Each row is a point on a tangle of strands that fork and nearly touch. The rows are in no order.
Two points are linked if the straight distance between their rows is under 84.1. Some points are linked to none.
k_532: [ -5 -35  -3  30  11 -12  10   2 -24  -3 -20 -16  -6  28   1   2  -1  19
  -1  13   0  -9  -8  17  10  17   5 -22   9  -7   7  27 -14 -12  15  12
  -6  -6 -23]
k_51: [-15  41 -14  -1  -6  -7  -5  -9   0   7  -7  11  -4 -15 -23  -9  11 -17
   3   1 -18  17  18 -11  12   3  -9  18 -12   5 -16  -1   3   4   5  -6
   8  14  41]
k_728: [ 22  11 -19 -14 -20 -46 -13 -19  13  -2   6 -12   5 -27  10  11  -1 -19
  18  -8   4   4  -6   6   3  -8 -25  15  12  19  -5   1  14   5   6  35
   1   8  -9]
k_518: [ 17  23 -34 -54 -13 -38 -13   3  13  11   5 -21   0  -8  -6   6  -1 -26
   4  14   6 -12   3 -20  11  -8  -6  -2   4  22 -24  -3  24 -17 -11  69
  12  -5 -25]
k_893: [  0  -5 -10 -44 -21  -7 -31  -1  -5   6   2 -14  -7 -15 -18 -22 -16  -2
 -25 -28 -30 -11  36 -36   0 -16 -27 -30 -14  12  23 -37  -5  -1  -1  -9
 -10 -16  -2]
k_272: [ -2  -4 -16 -24 -17   4 -20  19 -21   9  -5  15 -12   3 -13 -21  -9  -4
  -5 -23 -21 -15  30 -21   9   0 -22 -16  -4 -10  27 -37 -13  -3 -16 -23
   9 -16  11]
k_987: [ -6  18   3  12  -9 -20  -7  -3  24  16  -4  -9  -2   4  13   4  27  -9
  44 -19  -7  -4  19   2  -1 -12 -11   5   2  20 -17  -9  15  -9 -15  27
  -9 -11  11]
k_941: [-16  19  24  18   7  11  10 -27  11  -4   7 -11   3  -9  13  19   6  12
 -19  21  -8  18  21   0  -7   1   0   4  -3  -3   1   4  -3 -10   8 -14
 -24  18  11]
k_293: [ -5  34   1  11  13  28  22   4  -6  12  -6  42  -6  -9  13  -9  -3  -9
 -12   4  -5   8   5   2   2  -1  -5   7  -8 -36  -9  -1   4   9 -18  -7
 -15   9  28]
k_800: [  0  15 -21 -40 -11 -19 -15  19   2  18   1 -11  11   7 -15  16  18 -24
  19  -3   9   0 -17   4   0   6  25   5  30  14 -30   2  14  -8 -17  34
  38  -5  -3]
k_5: [ 20   4   7  -9   5  -4   3  -5  26 -19   3  36  15  17   4  -4  14 -11
  26 -22   9   1   8  -7 -12  -7  21  29  13   7  -4 -16  11   8  -8  18
 -13  -2   3]
k_504: [-21   7   6   0  -8 -13 -12  -5 -27 -12   3 -28   6  -2 -13  13  -4  -6
 -11  11  -9  -1   1  -2   2  13   3   0  33  25  11   6  -9 -15  -2  11
 -16  15 -33]
k_788: [-16  22   9  12  24   3  15 -13  21   1   2  -2 -11 -12  -7  -2   5  35
  -4  29  -5  26 -21 -12  13   0  25   1 -36   6 -48  21 -10  18   3  -9
   5  -1  24]
k_117: [ -7   3  -4  26  10   2  25  -5 -13   7  -7  -8  -9   3  -1   9  -2  14
   8  15   0   1  -7  13  15  15   8   6   1 -18 -14  30 -15   3   9  -2
   8   6  -1]
k_311: [ 26 -11 -26 -13  -1 -36   9  -8 -17 -23 -13   7   4  35  -8   3  -3  -3
  -4   3  -3 -11  -8 -13  17   6   2   2  14   8   3 -11   5   0   4  54
 -11 -13 -41]
k_589: [-29 -53  28  36  12  22  46   6  -8 -13   8   8 -14  -2  10 -18   1   0
  -7  -6  19 -33  31  34  -9   9 -18  -5  13   1  41   3 -25 -24  22 -10
 -36  23 -19]
k_341: [ 14  -5  16   8  11  -5   5  -5  23 -15  -7   8  12  30  12   3  25   2
  30 -11  -4   4   1  -6 -19  -5  30  -2   6  15   2 -16   3  -7  -9  16
 -13 -15 -12]
k_39: [ -7 -13   5 -14 -13  -5  -7  16 -33   0  -2 -34  -6  -1   4  -6 -16 -21
 -25   5  -8  10   7 -17   6  18 -20 -15  24  10  20   8   0 -12  -6  15
  -1   3 -25]
k_902: [  5 -14  24  23  -3  17  13   0  -4  -4  22   4  -6  -9  36  15   8   3
  12  -8   1  14  18  -3  11  -7  -5  15  11 -19  14  17   5   5   6 -20
   9   1  22]
k_505: [ 22  26 -16 -39  -1 -11 -19  -5  29   0   4  37  17   7 -16   2  15 -20
  13 -12   2  -1  10  -6 -12 -23  23  19  11   9   4 -28  25   5 -14  15
  -2   3  13]
k_365: [ 20  17  -9 -47 -16  -5 -17  -5  -3   2   7   9  12 -13 -11 -10 -12 -15
 -10  15  -9  16   1 -44  11   8  -4  12 -19   0 -15  -1  16   6   7  13
  28  -4  12]
k_114: [ -5 -39  17  42  35  37  34  -6  -1 -14 -20   1   2  26  18 -11  -2  12
 -28  55  22   8  -8  23 -27   7  -3 -31 -25 -10  18   4 -15 -17  28 -26
 -15  -1  -1]
k_364: [-27  56  -3   5  10  25  -3   3  -3  18  23   7   6 -31  -5   8  10  10
  -2  12  14  18 -37   1  13 -11  11  31 -11  -5 -39  31   4  18 -10 -16
  17  15  26]
k_369: [-27  21  25  24  -1  12   2 -26   4   4  20 -39  -6 -16  22  30  11  20
   5  12  -5  20   7  -5   4   0  -8   7  -8  10 -16  26  -9   6  14 -24
   3  12  18]
k_224: [-30 -28  11  41  -1   0  40 -16 -15 -21  -1  -3 -18  -5  10 -11   1  -6
   7  17  17 -12  20  24  -2   9 -21  19   9   0  32  23 -18 -16  30   5
 -25  32  -6]
k_447: [ -2  -6  -6 -19 -10   6 -22  13   0   5   5  -5  20  22 -17  15  15  -5
  16 -24   6 -17  -9  13 -12 -12  16  -6  31   7  16 -22   4  -9 -16  -7
   4 -11 -20]
k_469: [ -7 -54  19  18  18   4  12  30 -22 -11 -19 -27  -7  31   2 -27  -1   6
   1   7   3 -10  -2   8  -3  18   7 -25  19  12  21  13 -22 -29   8  13
 -21 -22 -37]
k_409: [  1  24   8  -6   1   5 -14  -4   9  -9   4  17  10  -8 -15   6  11  -6
   2  15  11  21 -27   6 -26 -13   9   9 -16   7 -12  -2  28  15  -8 -11
   5   2  28]
k_655: [ 18  -5  -7 -21 -25  -8  -9  13 -27  -6   9 -15  -7   2  17  -2 -17  -7
  -6 -12   4  -5   3 -22  11   6 -19   1  18   3  13   5   8   1 -12  16
   6 -10 -25]
k_249: [ -8 -12  25  14  -9  21  -2  15 -12   2  -5  -9  -4   3  30  11  -1   2
   5 -40  11 -31   4   3  -5  -2 -23  -7  29   4  32 -13  -8 -13 -26  -8
 -31  -9 -38]
k_455: [-30  33   2  24  22  16  12  -4 -15   3   7  -2   2  -3  -7  17  21  16
   0  31  17  19 -43  17  15  -3  11  31 -10   3 -35  48  -4  26  -2  -6
  17  19  17]
k_259: [ -5 -36  -1  34  22  16  12 -17 -10 -15 -15   7  13  25  -1  16   5  15
 -10  31  14  -3 -12  38 -18   2   2 -15 -16   0  29 -13  -4  -9  26 -18
  -4   1 -16]
k_814: [ 16  11 -26 -25  -9 -46  -8  -3  -6  10   5  -5   4 -27  14  -4  -1 -33
   9  -9  -1  -4  11 -12  11 -10 -25   6  23  20   1  -3  24 -18  -9  64
 -10  -2 -22]
k_436: [-14  -8  -9  20  -5 -18  10   6 -24   7   2   2 -17  -7   7   7   7 -33
  20  -6  13   3   4  41   0  14 -10  15  38 -12   1  14   3 -17  -2   9
  -1  21   4]
k_200: [ -5   6   6  28  27   7   6 -10  15  18  -6  -7   0  14  10  24  24  14
   2  28   3   9 -24  25 -12  -6  17 -35 -12  -3 -26   4   9   0  -5   2
  -6 -14  12]
k_899: [ 27  -6 -16 -24 -24 -29  -6 -21   4  -2  -9 -24  -7 -27  -5 -10 -18 -11
  -9  13 -12   7   3 -22  -4  17 -37  -7 -29  16  -2  -9  12  18  18   3
   6  -4  12]
k_851: [-12  -8  26  32  16  21   9  -4 -10 -17   9  -8  -8   1  14   9   9  33
  -6  21  12  22 -31  -7   5 -14   4  12 -32   2  -5  36  -4  26  10 -35
  16  -4  27]
k_606: [-12  41   4  14   4  12  11 -10  19   8   4  37  15  -2  21  19  40   0
  33 -22   2   2  -8   9 -13 -20  20  40  18  -5 -15  -9  19  15 -29   9
 -13  16  11]
k_165: [  2  19  -3 -22   0  15  -7  13   2   1   9  15  11  20   0   1   6   7
   1   5 -11  11  -7 -10   9  -2  35   3  15 -18  -3  -2   3 -10 -20   5
  25 -10   7]
k_312: [ 25  15 -10 -22  11  -7  -5 -10  12  -5   3  12  15  -4 -20  -8 -16   7
 -23  31 -15  23  -6 -27   4   6  16  -3 -32  -4 -25   5  16  11   6   2
  18   6  22]
k_818: [-12 -33  15  32  22  17  30   0  12 -14  -6  19  -1   7  -5 -12  -4  20
  -3   2   7 -14  15  18  -6   6  27   4  -3  -8  12   9 -23  -9  20 -14
 -11  11   1]
k_947: [  0   5 -11 -42  -7 -19 -23  24  10  19  -8 -22  -5   1 -24   2   1 -25
   8  24 -11   9  -2   0   5  16  16 -18  -2   8 -24  11   7 -18  -3  28
  42  -7  14]
k_91: [  9  32 -36 -45  -6 -24 -14  20  16  31   2  14  -7 -33 -18   0  -2 -29
   7  11  12   0 -22   3   0  -3  -2  14 -14  -6 -28   5  26   1  -5  23
  48   7  24]
k_611: [-15   2  23  13  -4  11   4   5   0  13 -14   4 -13  10   5  -4   8 -18
  -8  -4   0   2  36   9 -22   7 -14 -19  17  -7  16 -19   4 -24 -13   7
 -41   3  -7]
k_475: [  0  15   3 -14 -14 -10  -5 -17  14  19  13 -20  -5 -32  26  14 -14   7
  -8  -8 -22   4  18 -14   4  -4 -16 -14   7  -9   0   3   7  -6  -8  20
 -11  -4  -2]
k_146: [ 10 -11   4 -11  -5  -9  -4  -1   4  25   7 -17 -15 -34  15 -16 -15  -1
 -16 -15 -31   6  43 -15   3   2 -26 -23  -1  -9   3   4  -1  -6  11  14
 -17  -7  10]
k_478: [ -1  17  14   4  11  29  24  -1 -11   8  11  30  -2 -14   3  -4  -2 -16
 -17  29   2  34   2  -8   5   8   6  17  -8 -29  -8  21   8   9   7 -19
   2  11  38]
k_802: [  2  -9  17  10  12  31   4  -7  -2   5  21  13  -3 -22  11   0 -28  23
 -38  -1   1   8  -6  -7  -1  -6  -3  -7 -14 -27  10  12  -8  18  -2 -54
  10  -8  15]
k_704: [  4  -4 -13  24  -4 -10  18 -14 -45 -31 -28   9   1  21   7 -13   2   4
   7  13   7  -7  -2  -1   7  12  -6  28  19   4  32   4  -7  -2  -1  22
 -18   8 -34]
k_959: [  6  -3   1  -2  -5  22  -5  -2  -5  -7  -4  -2   1   7   9   5 -16  22
 -22 -14   9 -11  -4 -10  -6  -4 -28 -22 -12   0  20 -25  -8  13 -13 -47
  -1 -18 -19]
k_464: [ -6  -4   0  40  12   7  27 -15 -12 -23   2  26   1  -3  27   8  11  23
  30 -20  25 -19 -31  11   3 -18  14  57  18  -1   9  21 -12  22  -3   2
 -12  34 -27]
k_726: [ 17  33 -19 -12  -3  -4   7  -2 -23   4 -17  39   6   0   7  -7  -1 -29
   9  11   8  19 -15   8  -3   7  -6  29  11 -21  -5   4  24   0 -19  30
  11  13  10]
k_956: [  5  -4 -16 -30 -26 -33 -21  -5  13  -4  -5 -28   4 -11  -9   1  -4 -14
   6 -10  11  -9  -9   5 -11   7 -23   3   1  27 -14  -7  13  -2  -1  22
  -8  -2 -24]
k_416: [ 18 -44   2 -22  -1   0  -6  24  -4  -4 -15 -25  -4  15  -2 -24 -23  -8
 -14  -7  -9   2   1 -10  -7  16 -13 -41  -6  13  14 -19  -2 -15   2  -2
   1 -29 -25]
k_718: [-11  -3   7  34   4 -11  24 -16 -27 -19 -22   0  -1  13  -1  -4  -6  -7
  -8  25  -2   9  20   5   1  18 -16   7  11  10  31   6  -7 -15  13  20
 -32  16 -16]
k_597: [  5 -26   9  -8  -1  15   4   8 -19  -5 -10  -4  -4  17 -12 -18 -12 -23
 -12  29   2  25   0  -3 -10  31   9   1   8 -12  13  11  -5  -3  11 -23
  18   2   6]
k_492: [ -7  38   7  23  31  -9  14 -12  21  18   7  25  10 -18   4  23  39 -12
  10  15   4  23  -2  33   3 -29  15  -1 -19   3 -29  -1  35  24   0  15
  -4   3  48]
k_799: [ 18  13 -31 -49 -24 -25 -30  -4  16  -2   8  17   3   7 -33   4  13 -32
   9 -13   3 -22   9  -8  -5 -30  -9  11  -9  19  -2 -46  26   3   0  17
  13   3  -1]
k_328: [-19  25  -4  22  13   1  11 -18   4  -3   5 -19  -1  -2  -9  22   6  33
   1  27  -1   5 -26   7  23   9  15  14  -4  -6 -37  44 -17  14   4  -1
   9  12   0]
k_141: [-11 -12   5  52  15  13  40 -30 -16 -33   3  24   8  -3  22  11  10  22
  12   8  30  -6 -13  11   4 -16   5  59   3  -3  36  18 -16  19  17   1
 -10  34 -16]
k_522: [ -2 -24  19  -9  12  10 -11  -2  21   2   8 -22   0  -9 -15 -20 -26   8
 -26   4   2   2  -2  15 -16   9  15 -16  -4   7  -3  -5 -17  -8  16 -35
   1   0  -7]
k_231: [  5  14  19  -6  19  23  -9  -3  36  14  15   3   5 -14   7  -8 -10  17
 -16  -4 -11   7  10 -18  -3  -8  34  -3  -1 -21 -23   4  -3   0  -3 -15
  -3  -3  18]
k_413: [  4  -5   5  12  10  10  -5   1  24  29 -11  -6  -2   7  18  11  -2   1
 -10  11   2   0 -20  27 -29   1  -1 -40  -8  -9 -13  -4  -3  -8 -11 -12
 -11  -9  -1]
k_56: [ -6  28 -19 -46 -16 -24 -14  14  26  18  13 -15   8  -2 -11  14  13  -8
  18  -5   0 -21  10 -16  11 -11  19   2  17  17 -24  -9  11 -19 -16  49
  12 -10 -16]
k_834: [ 18 -27   1  20  12  -6   4 -31  -5 -31  -9  17  22  10 -16  25 -10   4
 -14  19   8  -1 -16  30 -16 -11   3  -2  -6  11  35  -9   1  11  19 -13
  -8   6   1]
k_607: [ -2  14  10  -8 -28   3 -15  22  -5 -13  10   4   0   2  -2 -11   2  -5
  22 -52  -8 -24  28 -25   2 -12  -8  28  28   6  19 -27  -2  -4 -11 -10
  -6   4  -6]
k_301: [ 24 -41  10   1   4 -19  10   5  12 -16  -6  15  -9  -8  -9 -35 -29   0
   1 -27 -11 -11  32   1  -2   7  -1  -1 -12   4  11  -7 -11  -3  19   5
 -20   4   1]
k_645: [  6 -34  16  17  11  12  12  20  -1   8  10  11  -9   3  16   2   0  -7
   8 -10  -9   4  21  12   6   7  15 -18  11 -26   8  -2  -1 -16   7 -10
  11 -16  21]
k_90: [ -6   2   5  11  14  31   2   7  -1   5  16   8  -6 -11   8  11  -4  32
 -11 -17   9  -9 -29   2   8 -21  10  -4 -11 -27  -5  16  -8  24 -12 -45
  19  -8   2]
k_967: [ -4 -12  20  18  37  45  17  -3 -16  -4  13  -2  -3  -3  21   1 -11  29
 -27  36  15  20 -35  -5   0  -6   2  -7 -32 -24   2  30 -11  17   9 -52
   7 -11  14]
k_476: [  8   0 -10  14  -5   0   7 -21  -3  -2  -2   6   6  -1   8  13 -12  26
 -15 -18 -10 -20  -5  -6   6  -5 -12 -16  -7 -12  16 -10  -8   8  -8   0
 -16 -10 -27]
k_844: [  8  37 -18 -31  -5  -2  -8  16  37  34   8  11  -2 -35  -2 -13   4 -24
  19   3   3  12   5  -3   7  -4   3  16  -6  -9 -31  13  15  -3   5  20
  28  -1  32]
k_817: [ 14   0   3   5  -1 -28  -1   9  11  11  -9   7  -6   1   3  -4  10 -25
  29  -6  -8   3  26   7  -7   6   2  -6   8   6 -12  -8  15 -21  -1  43
  -1  -2  20]
k_439: [  5   0 -25 -24 -15 -28 -29  -5   4   3  -5  16  -4  -6 -37  -1   4 -21
  -3 -14  -9 -13  15   7  -9 -15 -12 -13 -16   8  13 -35  21   9   4 -10
  12   4  24]
k_445: [ 17 -17  15  26  28  10   4  -1  18  -3 -20  -2  11  33   9  16  20  20
   1  31   0  17 -26   7 -18  -4  19 -35 -28   4 -12  -7   9   5  10   1
   6 -29  18]
k_355: [ 28 -23  -1   0   4 -29   5   6  12  -3 -14  20   0   9   1 -20 -14 -25
   6 -10 -15  -2  18  -2  -1   5  -4  -4  -1  -7   6 -10   7   0   7  25
  -9  -1  18]
k_337: [  1 -30  12  -6 -17  -1 -11  26   7   7  10   3 -11 -21 -10 -25 -20  -5
  -5 -49 -11 -22  41   2   1   1 -21   3   6   4  19 -12 -10  -2   8  -5
 -28   8  -6]
k_684: [ -5 -24  16   8  39  32  23 -16 -11 -12 -28 -25  14  34  -1 -21 -13  11
 -28  55   2  18  -4   1 -25  22  -3 -19 -19   2  18 -11 -25 -19  11 -15
 -17  -5 -22]
k_246: [ -5 -11 -10 -11   1  -6 -18  16  15  33   7 -20  -7  -3  -3  14  -8  -4
  -7   0  -1 -11  -1  17   2   1   6 -40  12 -15 -11   5  -7 -21  -2  -3
  16 -12  -5]
k_880: [ -3 -43  13  -1   8 -11  -9  38 -11  -8 -23 -15 -10  21 -18 -45  -7  -8
  -3 -13  -6 -16   7  -5   0  15   3 -32   8  29  10  -6  -8 -16   2  16
 -18 -23 -32]
k_154: [ -3   6   0 -19  -4  -2  -9  10  12  30  -1 -25  -9  -9   0   7   2 -14
  -2  16  -9  12   6  12  -1  11   2 -20  -4 -11 -21   6  -1 -16   1   8
  24  -7  28]
k_861: [ 10 -24   8 -17   2   2  -9  27   0   0  -5 -32  -3  18   7 -22 -24   4
  -1  -1  -1  -2 -12 -23  10  13  12 -20   6 -10 -13  10 -17  -9  -3   7
  18 -30 -22]
k_580: [-21 -14   9  27 -10   1   6  13   0  -4  -6  -2  -4  -2  11  -2  -1  17
  18 -50  -5 -47   7  -2   0  -9 -16  -1  12   2  10 -11 -18  -1 -18  -5
 -30  -1 -39]
k_625: [  1 -13  -4 -35 -21 -18 -23  34  13  32   8 -23 -26 -38  -1 -17  -9 -21
  -7 -24 -27  -5  36 -14  -1 -10 -30 -28   7   8   8  -3   9 -10  -2  20
  -8 -10  21]
k_113: [  8   9   0 -20 -12   5 -18  -7   3 -19  24 -15  12  -4   6  14   0  23
  -6  -3  -3   6 -17 -22   4 -17   0   5 -19   7   2  -1   7  30   0 -27
  27  -9   2]
k_290: [ -5 -11   3   2  14  20  -7  -5 -19  -5 -21 -40   9  31  -6  -7 -27  14
 -37  39  -9   5  -6  -1 -14  20   3 -39   0  21  11 -12 -24 -22   6   0
 -25 -13 -38]
k_797: [ 22  13 -12 -36 -22  -4  -7   6 -23  -8   6  17   4  -7  13 -19 -23 -10
  -6  -6 -12  14  10 -43  18  13 -18  18   4  -8  13  -1  12  -1  -9  10
  20  -5   4]
k_685: [-17  -6  -1  30  -4   7   8   3 -15  -6  -6  15 -17 -10 -12 -22  -6  24
 -13 -18  -2 -16   2  -8  10   9  -9   8 -24  -3   8   0 -27  14  11 -47
   1   7  11]
k_420: [-16   2  17   0  -4   8  -6 -12   2   5   4 -25   3  -4  -8  12  -1  -8
 -23  -1 -13   9  40   5 -20  -1  -4 -20  11   9  23 -16  -3 -12   6 -16
 -24   7  10]
k_569: [ -2 -26  17  23   4   8   3  -5 -15 -15  -6 -30  -6  19   9   2   5  18
  14  20  12  17 -19  -5  -2   9 -10  -2 -27   8   4  19  -6  15  14 -36
  22  -7  23]
k_195: [-21  46   9  28   7  16  17  -9   4  11   9  36   2 -16   9   9  35 -11
  19  -9  10  14  10  17   0 -17  15  38  15  -3 -24   5  11  10  -8  -7
 -13  26  32]
k_42: [ 18 -39   5  17   1 -25   4 -13   0 -24 -16   2  11   3  -4   0  -8 -26
   3   6  13   1   0  35 -32  11  -8  -2   6  12  30 -12  13 -10  15   2
 -17   8  -6]
k_561: [  0  42  -9 -20  12   6   6   6  43  31  17   1   6 -29  13   8   4   4
   6  10  -1  17 -13  -5  12  -1   8   9  -1 -15 -46  28  11   4 -10  26
  14  -3  10]
k_173: [  7  46  11 -29  11  23 -12   1  33  15  28  -5  13 -33  14   5  -1  10
  -9  11   1  25 -14 -17   2  -9  24   2 -14  -8 -34  11  17   7  -3   1
  11   2  32]
k_151: [ 36 -11 -43 -10  -8 -37  -3  -2 -12  -7 -10   9   3  42   3  10  14  -8
  20  -5   4 -12 -24  -8  15  -6  -1  -7  10   6  -4 -14  23  -5 -10  46
  17 -29 -29]
k_493: [-19 -27   8  49  19  11  47 -37  -5 -22  -7  11   3   8  12   4   9  26
   2  43  19  -6   0  19   5  -2   3  20  -4 -13  38  31 -22  -5  29   9
 -13  28  -6]
k_247: [ -8  -5   2  -9   3  -2 -12 -14  -1   2 -12 -38   2   6 -11   6 -25  12
 -33  32  -5   5  -4   4  -8  24   5 -26  -4  -2   0   0 -18  -3   0 -12
   1   0 -16]
k_515: [  1   4  21  11  32  16  10  -8  43  -2   5  16   1  -1  -4 -14  -3  37
 -16  19  10  12 -23  -2  -2  -5  41   1 -21  -9 -41  15 -12   7  -1  -7
  -7  -9   8]
k_143: [  8 -16  13 -25  11   5 -24   3  24   3   7 -21  -5 -11 -30 -16 -16   7
 -16  11  -2  11  -4   0 -13   2  29 -17 -18   4 -25  -4  -8   6  20 -32
  24  -4  19]
k_922: [-33  22 -11  -9 -21 -13 -20  -4 -23   5   5 -25  -4  -9 -29  12   9 -10
  -7  -3 -22  -6  17   3  15   7  -5   0  22   9   7   6 -17  -9  -3   0
  -3  14  -9]
k_345: [ -5  37  -1 -16  -5  31  -6  -4 -16  -2  18   5  15 -14   0   3  -8   2
 -16  27   4  32 -18 -13   2   5   0  26  -8  -7 -19  28   0  14  -4 -20
  14  23  19]
k_497: [ -2 -16 -28   6   1 -20   9  -4 -25 -10 -19  14   9  23  -7   7  -2  -6
   6   5   3 -12 -10  16   5  10  12   4  35   1  15   3   2 -10 -11  44
 -22  -2 -49]
k_297: [ -2 -19 -22 -35 -30  -3 -24  22 -13  -9  -6   2  -6  15 -23 -22 -16 -12
  -8 -33   9 -25   5 -19   9   6 -17 -14  -4  10   7 -29  -2   0 -10 -15
  14 -14 -28]
k_37: [ 26  11 -30 -30 -15 -29  -5   3   3  -1 -10  -9   4  20   5   8  10 -20
   2  18   4 -10 -16 -21  -2  -1 -19 -10  -6   7 -13 -15  26  -6 -14  53
  25 -27 -17]
k_110: [ 12   5 -10 -12  -3  -1  -3 -21   4 -15   5 -13  21   7  12   6 -15  17
 -10  14  15   8 -19  -8   1   5   9  21   1   3  -9  17   5  10  -4  13
  -7   4 -32]
k_86: [  5   9  -8   5   3  11  -5   6 -13   6  -2  14  -3  13  10  15   1  17
  11  -5  18  -7 -50  15  -4  -5   4  -1  -9 -17 -12  15   7  20 -26 -21
  22 -11  -7]
k_360: [ -6   7  -3  22 -19  -5   9 -25 -13 -14  -4   7   4  -6  20  15   2  10
   7 -20  11 -13 -16   2  -4 -14 -28  20   0   6   9   0  -7  12  -6 -13
 -17  17 -14]
k_333: [  0 -29  -1 -16 -13 -21 -25  32 -11  15  17  -8 -23 -33   2 -18  -6 -17
   6 -48 -34 -30  45 -17  16 -15 -27 -20  16  14  26  -3   3  -1  -2  13
 -21  -5   0]
k_208: [ -7  37  -9  11   0   2   4  -4 -11  -6   6  48   6 -14 -22 -15  18  -4
  11 -15  -9   9   7 -12  23 -10   1  42 -20   1 -11   1   6  16   3  -6
   2  13  41]
k_620: [ -5   3 -19 -36 -21  -4 -29   6   3 -10   2  -2   3  24 -31   5   8   1
   5 -23   3 -26 -11  -6  -4 -15   3 -11  -1  11   0 -30   8   7 -10 -26
  20 -15 -26]
k_594: [-20  18  16  11 -24  19  -3  17 -18   3   5   5  -8 -15  -1 -12   2 -12
   7 -31  -8 -17  44  -8   9   3 -18  25  32 -14  22  -9 -12  -2 -11 -10
 -33  26   5]
k_624: [-10  41  -8  20  -1   0   4 -10  -5  -5   9  33  11 -26 -11  -7  34 -18
  33  -7   6  34  -2  15  12  -7   4  61  -3  15 -17   3  12  17  12   2
   2  30  46]
k_235: [  0 -17   7  36  -2   6  15   2   0 -14   6  36  -9   1 -10  -8   2  12
  23 -27   4 -20   2  16   1  -5   9  19  -7  -6   9  -2 -12  12  10 -21
 -11  10  13]
k_210: [  1   1  14  -3  -9  -1 -11  -8   3 -10   6 -47  -6  -1  14  18  -4  23
   4  15   5  19 -13 -19   5  10 -18   4 -24  19 -20  22  -7  15   9 -23
  24  -1  11]
k_555: [ -3 -27   4  10  -2   7  -1  21  -7   5  -4  21  -4  20   0   5   4  -5
   9 -24   3 -19  10  27  -4  -1  16 -13  28 -16  20 -15   1 -18  -3  -1
  -3  -8  -1]
k_292: [ 17  16 -27 -22   8 -46 -11 -11  26  16  -2   2   8 -18 -35  12  -1 -18
  -2   7 -36   1  24   2  22  -9   8 -19  -9   9 -17 -11   4  -6  16  44
  21  -1  25]
k_677: [-30  42  -6   4 -18  -3  -9  -2 -19  10   3  -4   0 -14 -11   4  22 -11
  18  -7 -10   3   5   2  14   3  -2  24  11   6 -10   9  -8  -1  -2  -8
   5  28  10]
k_921: [ 18 -23 -31 -12  -2 -23 -14 -11  -2  11 -11  24   7   0 -27  14 -10 -17
 -14  -2 -18 -13   7  26  -6  -3  -9 -38 -15  -6  17 -25  15  11  13  -6
  -5  -5  23]
k_161: [  4  24  11   8   2  13  20  -1  12  17 -15  26  -3   0  18 -10  -2  -5
  -9  -7 -13   4  18   8 -15   3  -2 -11  -2 -22  -3  -7  -8 -13 -13   7
 -34   2  -1]
k_421: [ 31 -39 -12  -8   5 -31 -11 -13  11 -18 -11  -9  15   6 -23  14 -13 -17
  -9  -4 -12   0   3  18 -16   8   4 -31  -9  12  26 -28  12   1  21   0
  -4  -8  -2]
k_811: [-17 -20  19  48  -3   8  23   8  -6 -13  -5  17 -16   2  24  -6  12  16
  16 -37  11 -34  13  14   3   7 -11  16   7 -10  19 -12 -20  -1  -3  -7
 -28  18  -8]
k_863: [  9  -1  -2 -33 -12  19 -19  -5   4 -16   8  -4  -2  -4  -7  -9 -18  12
 -18 -21   6  -4 -14 -24  -1 -15 -17  -2 -27   3  16 -25   2  24  -2 -50
  24  -9  -7]
k_115: [-29 -46  24  35  26  23  33  10  -5  -5   8  -8 -12  10  -2 -12  -4  10
 -16  -1   2 -22  29  16   4  10  20 -19  11  -8  23   7 -45 -30  27 -28
 -23   2 -19]
k_972: [-39  26  19  20 -18  27   0  13 -14   9  10 -10 -16  -6  -5  -3  22 -12
  12 -13  -9   8  30  -5   5   6  -4  28  21  -6  -8   7 -19 -12   4 -28
  -9  32  14]
k_791: [ 11  -9  18   2 -19  16   3  16  -2 -10  21   6   5  -4  21   0   5   1
  18 -41   3  -3  12 -16   3  -8   4  24  24  -7  20 -11   0   5  -6 -16
  12   0   2]
k_898: [ 17  35 -31 -45  -9  -5  -5   6  15  15  10   5   2  -4 -16  -1 -10 -11
  -5  20  26   6 -45  -4   9   1   6  18 -11  -6 -43  21  22  14 -10  16
  44  -6   2]
k_578: [ 17 -10  -7   2  -4  22  -3   6  -8   4 -16   5   6  36  22   8   9  18
  12  -6  30  -2 -44   6 -19  -3 -14 -13 -10  -5   8 -13   4  15 -24 -13
  -1 -26 -33]
k_320: [ -7   7  12  40   5 -16  10  -8  25  -2 -10  17   2  22   8   8  29  14
  40 -18  -1  -8  10   1  -3  -9  14  -2  -9   4 -13 -16  -1  -6  -8  13
 -11 -11   8]
k_542: [-15   5   6  16 -17   9  -6  -2 -23  -9  -9 -17  -3  15  24  22   4  -2
  15 -22  23 -10 -21   2 -10   0 -22  12  18   4  26  -2  -4   0 -30  -9
 -17   8 -32]
k_495: [ 18 -11   2 -10  22  -3  -8   7  12  -3   3  -8   0   1 -23  -6 -10  24
 -17  29 -12  20 -24 -12   4   1  27 -24 -39   0 -25  -2   7  25  20 -14
  28 -16  31]
k_994: [  1  -5 -11 -17   0   8  -9   9  -6   1   0 -30   0  25   6   5 -17  31
  -4  -1   1 -17 -23 -17  23  -2  19 -17  10  -2 -17  13 -19   1 -10  -4
  25 -27 -50]

A fork is a point with three links. Follow the links from the first point to the second and name the forks in between, in order.
k_154; k_956 -> k_518
k_624; k_143 -> k_677
k_115; k_246 -> k_224, k_518
k_151; k_113 -> k_224, k_235
k_800; k_369 -> k_518, k_224, k_235, k_210
k_476; k_728 -> k_235, k_224, k_518
k_249; k_578 -> k_210

A fork is a point with three links, a tip a point with one. Leave the first point through the second and follow the links. Name the first fork or tip that comes.
k_328; k_455 -> k_210
k_447; k_555 -> k_677
k_518; k_56 -> k_445
k_972; k_594 -> k_893
